A landscape with many valleys, sampled at points; each row gives a point and its height.
From any point a ball takes the steepest step (drop divided by distance) to one of its 2 nearest points. It stops when none of these is lower. Distance is the straight distance between rows; heights are no part of it.
(660) height 398: [122  99 147 152 123 116 145  83 202 109 122 101  97 106  76  63 170  61
 125 147  77 112  65 117  83 154 171 184 148]
(509) height 391: [154 135  92  86 139 202 118 172  71 113 144 131 163 123 165 121 132  98
 160 140 161 111 148 146 131 158 115 117 131]
(171) height 224: [113 135 177 148 121 140  99 155 146 118 157 124 131 135 160 138 127 132
 104 113 121 156  97 108 141  87 111 141 161]
(160) height 380: [136 134 157 144 113  88  79 147 125 146 135  78 105 133 184 117  81 156
 117  89 190 105 149 109 121  71  83  62 124]
(439) height 473: [111 115 117  33  67 103  75 143 105 141 136 119  95 154 169 178 112 169
 145 140 180 108 135 122 164 133 103  95 126]
(645) height 302: [162 115 118 171 165 142 141  88  81 165 124 116 116 107 130  89 120 128
 130 133 158 127 196 185 104 122 147  74 124]
(751) height 573: [127 139 155 172 183 144 135  89 137 136  61 149  97 134  89  78 162 105
 135 123 127 153 131 157 146 107 161 157 151]
(151) height 621: [154 142 112  89 122 169 128 130  68 115 159 147 131 136 127 123 164 109
  86 153 163 109 193 143 102 141 126 109  80]
(646) height 301: [ 92 109 104  62  74 165 120 126 177 135 171 120 149  79 101 191 147 114
 148 172 130  92 112 110 151 168 139 154 122]
(717) height 222: [131 168 142 162 166 146 141 130  98 144 147 129 119 163 134 117 165 110
 118 114 128 127 171 110 136  99 148 106 158]
(835) height 337: [127 123  83  92 113 181 123 167 114  92 125 137 179 112 121 152 133  74
 166 133 151  92 124 142 106 181 100 150 105]
(995) height 207: [115 119  92 108 120  80 140 161 141 129 130 154 181 123 133 143  83 142
 100 155 114 181  81 115 119 139 126 129 149]
(880) height 481: [137 128  78 136 173 179 175 127 127 102 138 149 158 135  90 162 134  95
 147 156 130 167 134 160 166 189 167 141 119]
(848) height 412: [122 121 135 167 140 138 193 141 139 104 128 140 153 134 114 106 135  71
  54 134 112 150  86 103  99 168 136 200 150]
(885) height 190: [109  94 171 145 141 101 138 116 142 130 105 127  99 135 146 106 137 138
 122 118  77 164 103 126 134 150 164 158 146]
(635) height 107: [110  89 151 139 144 127 155 106 111 138  95 169 139 119 112 131 106 131
 131 137 107 164  98 136 147 184 149 149 127]
(950) height 607: [113 178 179 100 163 138  96 159  75  92 112 128 149 121 167 133 134 115
 110 112 134 126 158 131 107 114  77 106 135]
(678) height 352: [124 117 139 147 127 157 180  99 200 121 130  81  77 106  78  96 208  87
  97 157 104  81  59 112 117 155 182 148 136]
(569) height 402: [141 143 108 129 148 153 184 158  61 124 160 161 170 160 143 130 120  88
  91 149 135 144 132 132 106 157 104 163 120]
(199) height 644: [ 96 109 136 103 117 146 127 176  98  55 120 199 194 118 136 170  63 143
 164  63 106 133  85 119 142 224 103 155  74]
(881) height 546: [126 143 157 141 147 123 163 139  60 125  87 147 176  95 179 131  77 143
 134 127 113 153  75 151 120 172 114 109 149]
(408) height 233: [ 94 108 129  65  67 135  74 120 186 127 153  96 102 116 133 190 117 142
 166 172 142 106 116  98 175 140 136 136 134]
(543) height 306: [127 139 156 123  85  80 106 144 129 140 140 148 119 173 135 116 118 199
  90 128 145 125 113 106 123  59  93  94 149]
(925) height 514: [113 124 143 105  84 160 102 125 191 124 123  79 131  66 150 104 153 108
 141 150 119  62  92  86 133 106 135 147 168]
(817) height 542: [130 130 119 108 120 149  90 165 174 124  93 101 148  73 162 136 125 108
 148 139 128  98 111 106 147 123 136 112 155]
(269) height 413: [127 141 144 168 180 112 160  76 159 189  94  91 130 162  83  46 160 151
 113  90  93 113 206 159 125  81 137 149 130]
(393) height 435: [124  87 108 140 130 108 158  96 199 102 131 125 152 112  71  96 151  47
 134 134  63 150  62 109  76 194 182 199 149]
(591) height 319: [116 138  99 125 131 109  88 134 127 106 117 159 120 135 117 168 112 138
 163 123 126 180  93 126 144 108 156 121 150]
(359) height 544: [151 130 100 145 173 157 168  94 138 118  88 130  99 126  74 113 165  89
 111 130 132 151 168 177 129 144 164 128 132]
(410) height 159: [133 143 132 145 109 151 151 130 163 129 154 148 134 138 133 135 136 132
  99 147 114 123 107  97 150 102 128 136 179]
(990) height 199: [106 112 102  76 119 132 118 157  68 102 117 177 194 135  93 172 105 149
 150 135 145 134 133 145 112 198 137 117  83]
(534) height 203: [165 143 144 163 106  83 114  97 184 131 107  95  52 148 112 140 104 177
 128 113 160  94 182 138 150  49 115  81 109]
(770) height 452: [122 137  92 166 122 149 135  92 186 157 129  94 101 100  96  95 167 113
 172 145 110  95 120 121 124  71 129 164 112]
(917) height 597: [138 140 116 101 108 134 111 139 116 123 104 142 122 104 120 139 158 124
 108 151 146 110 151 123 122 124 120 109 106]
(539) height 458: [140 135 149 136 177 129 124 129  86 123 144 163 119 145 136 118 113 173
 125 138 155 206  96 162 151 120  96 109 101]
(54) height 156: [152 142 108 162 152 173 176 141 134 135 145 121 126 157 132  93 176 117
 105 137 150 115 156 152 151 103 172 120 159]
(267) height 298: [124 150 144 143 145 149 155 103 196 127 121  97  78 121  94 102 209 113
 123 154  89 109 121 117 161 113 197 160 132]
(390) height 510: [142 140 191 158 152 142 139 115  27 142 136 127 152  94 186 136  92 148
 142 109 148 144 111 131 121 185 115  76 127]
(900) height 633: [140 163 171  98 150 173  93 136  43  98 130 155 156 112 147 135 139 114
  94 138 160 126 164 140 101 158 117 105 103]
(639) height 545: [150 111  45 108 114 133 161 151 180  94 104 138 133 100  90 128 150  84
 142 143  97 126 118 115 111 182 172 171 119]
(821) height 282: [113 171 148 134 189 108 150 111  66 151 146 152 149 156 129 143 133 112
  91 112 127 158 156 137 116 117 116 117 136]
(743) height 351: [122 112 142 163 132 163 151 161  90 127 157 131 149 137 158 129 127  85
 113 110 144 159  98 120 103 172 129 147 123]
(239) height 363: [117 135  93 147 122  88 103 124 159 125 117 117  98 167 124 144 115 148
 162 139 126 151 114 135 137  45 146 131 182]
(97) height 176: [112 120 133 100 103 104  95 133 174 131 142  75  91 130 161 168 135 152
 159 147 128 118 148  95 158  97 150 112 147]
(468) height 385: [153 138 127 175 194 125 181  50 138 208 118  83 156 160  63  76 154 150
 102  97 132 136 197 187 122  98 130 113 152]
(96) height 246: [160  94 134 175 149 152 141  94 115 156 126 114  88  99 125 114 122 108
 140 134 153 126 145 153 133 150 124  99 109]
(589) height 449: [139  97 128 153 138 117 177 123 158  85 118 152 161 134  90 135 120  83
 115 135  75 166  70 120  96 197 152 202 146]
(630) height 132: [106 110  77  99 115  92 160 140 145 103 141 185 193 140  86 171 102 126
 108 155  84 183  98 112 123 170 157 155 142]
(942) height 288: [180 188 119 175  94 145 117 113 169 149 158  85  95 145 103  92 137 177
 131  68 157  51 218 132 168  48 112  87  73]
(98) height 265: [117  99  85  99 110  94 114 119 182 106 139 151 112 118 107 170 106 141
 166 140  82 182 104 114 156 134 167 151 123]
(677) height 357: [125 149 159 167 108 109  88 120 174 170 133  76 115 138 133 108 136 144
 135  81 148  87 171  92 141  54 140 112 111]
(342) height 407: [157 105 158 138  99  78  88 156 157 139 108  82  96 126 193 104  98 150
 138 116 140 109 117  86 118  90  80  94 116]
(363) height 469: [144 128  89  81 111 110 104 151  90 138 163 106  90 148 166 164 117 148
 148 124 170 112 153 121 145 131 108  58 128]
(2) height 278: [106 100 111  97 117 153 110 144 113 117 111 134 171 117  94 153 129 117
 183 152 115 129 127 135 104 179 112 153  78]
(653) height 267: [107 107 133 120 114  66 130 135 110 147 134 138 138 154 136 140 111 176
  85 149 125 149 105 117 108 109 101  99 129]
(691) height 344: [131 160 149 158 138 116 108 136 118 153 151 127 113 152 150 105 101 167
  99 103 152 122 151 137 138  50  92  73 152]
(137) height 394: [114 162 101 141  94 129 119 130 164 184 172 111 127 121 119 123 141 147
  90 111 150 104 156 108 149  51 136 119 132]
(583) height 350: [162 123  99 180 167 140 165  98 130 191 125  73 115 127  89  98 156 142
 111 124 134 104 216 183 103  91 125  90 125]
(307) height 418: [105 139 153 168 156 133 155  82 170 176 128  95 128 129  92  58 159 118
 131 124  84  82 162 133 116  64 123 168 114]
(369) height 209: [132 100  68 113 109 100 163  94 182 127 141 155 146 126  83 153 125 126
 137 164  63 187  91 112 132 142 170 171 158]
(322) height 336: [120 128 116 127 180 110 174  79 104 161 153 157 144 120 106 122 126  84
  83 143 113 141 146 131 114 121 110 166 125]
(167) height 384: [124 135 162 123 123  95  75 154  71 124 136 137 126 135 151 159  93 132
 122  95 177 170  92 130 108 127  95  95 119]
(139) height 283: [159 113 155 157 128  82 118 100 181 141 107 102  66 131 122  77 137 138
 124 107  92 123 149 111 122  71 109 144 100]
(352) height 483: [114 147 128 145  92 169 116 115 185 144 147  98 113  93 115  96 181 100
 127 137 136  40 126 102 109  66 128 154 134]
(90) height 674: [102 103 113  71  66 146  90 198 106  79 136 177 179 153 155 181  84 159
 158  77 140 149  77 111 143 202 130 159 116]
(402) height 615: [117 134 153 113 110 137 148 168  38  60 105 192 196 124 164 162  62 152
 137  74 141 140  89 153 120 213  94 140 100]
(570) height 572: [106 139 145  99 123 129  98 170 120 106  71 126 125 111 180 143 106 127
 131 139 112 104 112 139 127 109 128 107 177]
(643) height 425: [110 154 174 153 166  79 114 119  56 136 126 143 117 138 169 120  79 154
 145  88 147 193  89 148 122 120  99 116 121]
(895) height 393: [ 80 140 146  69  93 119  78 147 106 115 149 160 177 128 147 190 100 146
 169 131 116 125  84 103 144 144 121 142 154]
(526) height 571: [136 124  98 102  96 120 141 121 166 107 103 139 131  98  94 145 185 112
 120 163 105 113 120 110 111 129 157 145 126]
(286) height 441: [ 95 128 151  39  66  95  74 149  91 118 137 135 137 158 177 175  91 177
 135 136 134  92  88 106 148 142  96  99 179]
(144) height 381: [112 115 143 157 160 130 156  90 128 178 149 112 118 128 118  96 161  95
  95 131 103  97 160 117 116 114 119 166 114]
(256) height 433: [144 128  98 111 132 149 126 169  72 123 153 135 139 116 155 149 101 134
 158 122 147 131 136 136 135 165 113  72 135]
(973) height 241: [158 147 156 157 153  57 123  84 159 149 106 113  60 165 102 103 100 177
 116  70 125 105 193 160 151  59  92  86  98]
(158) height 247: [127  88 160 126 124  60 111  98 181 118 102 106  67 155 134 107 115 161
 143 144  75 153 122 115 131 103 131 142 131]
(607) height 65: [126 125 118 140 121 195 172 143 151 123 155 136 110 137 142 109 159 100
 110 160 134  98 112 132 157 144 162 147 155]
(288) height 276: [101 134  91  64 110 104  81 171  61  98 118 169 172 141 121 173  93 139
 164 117 149 153  89 140  98 151  95 113 101]
(740) height 236: [112 130 153 140 125 132 120  97 186 127 156  84  85 128 108 170 183 134
 123 157 109 113 150 118 162  93 155 128 146]
(56) height 442: [163 157  83 142 184 172 193 119  77 102 151 157 155 157  97 131 137  77
 106 164 142 156 167 168 127 168 131 166 120]
(820) height 181: [150  98 139 150 152 114 147  90 120 152  74 133 124 122 109 127 119 147
 117 135 129 171 122 140 123 162 119 107 101]
(494) height 279: [144 128 149 156 161  89 134 102 126 154 108 139  82 167 107  78 124 160
 110 103 114 132 169 159 119  71  83 125 102]
(362) height 338: [136 147 132  80  93 122  52 169  56  97 120 144 131 136 163 173 107 120
 150 102 182 132 106 127  92 143  70  92 133]
(947) height 325: [146 158 142 176 122 146 118 114 167 153 125  85  81 146 124  67 164 147
 136  90 143  69 190 119 169  63 158 128  94]
(648) height 475: [154 126 132 127 176 159 142 114  31 128 148 137 144 108 169 118 103 137
 146 142 143 147 155 148 116 196 139  73 119]
(830) height 334: [ 78 101 103  48  89 125 104 139 163  95 158 153 177 106 120 174 108 131
 151 163  93 122  99  88 147 161 137 170 132]
(309) height 248: [168 166 131 161 107 124 133 108 134 152 132 103  96 160  88 126 159 170
 119 120 160  80 198 159 121  46 113  86 106]
(257) height 439: [103  79 173 142  96  83  84 142 141 136  95  90 105  95 177 117  91 134
 138 122 126 121 109  93  94 139 124 131 112]
(242) height 516: [153 119  40 136 160 140 182 119 158 132 102 132 121 127  84 119 165 103
 147 133 108 167 138 146 141 167 178 153 131]
(574) height 583: [127 153 143 111 141 152 135 168  28  79  99 183 169  93 189 140  59 138
 141 116 139 121 113 156 129 199 110 104 131]
(128) height 438: [164 117 129 139 106 143 100 151 164 133 130 107  86  95 175  87 147 111
 124 121 156  94 122  90 133  97  93 129 101]
(180) height 292: [101  85 145 142 104 155 112 166 151 119 152 129 133 114 166 132 121  96
 124 121 133 156  78 116 113 140 126 172 131]

Two balls start at each pair of points below. Name the first point that both come to, or write never.
(570) / (439) => never
(56) / (144) => (607)
(589) / (880) => (743)

For each start below, name every point that the ball comes to, in order.
(402) => (574) > (881) > (390) > (648) > (256) > (509) > (835) > (2) > (990)
(363) => (256) > (509) > (835) > (2) > (990)
(269) => (468) > (583) > (645) > (96) > (820) > (635)
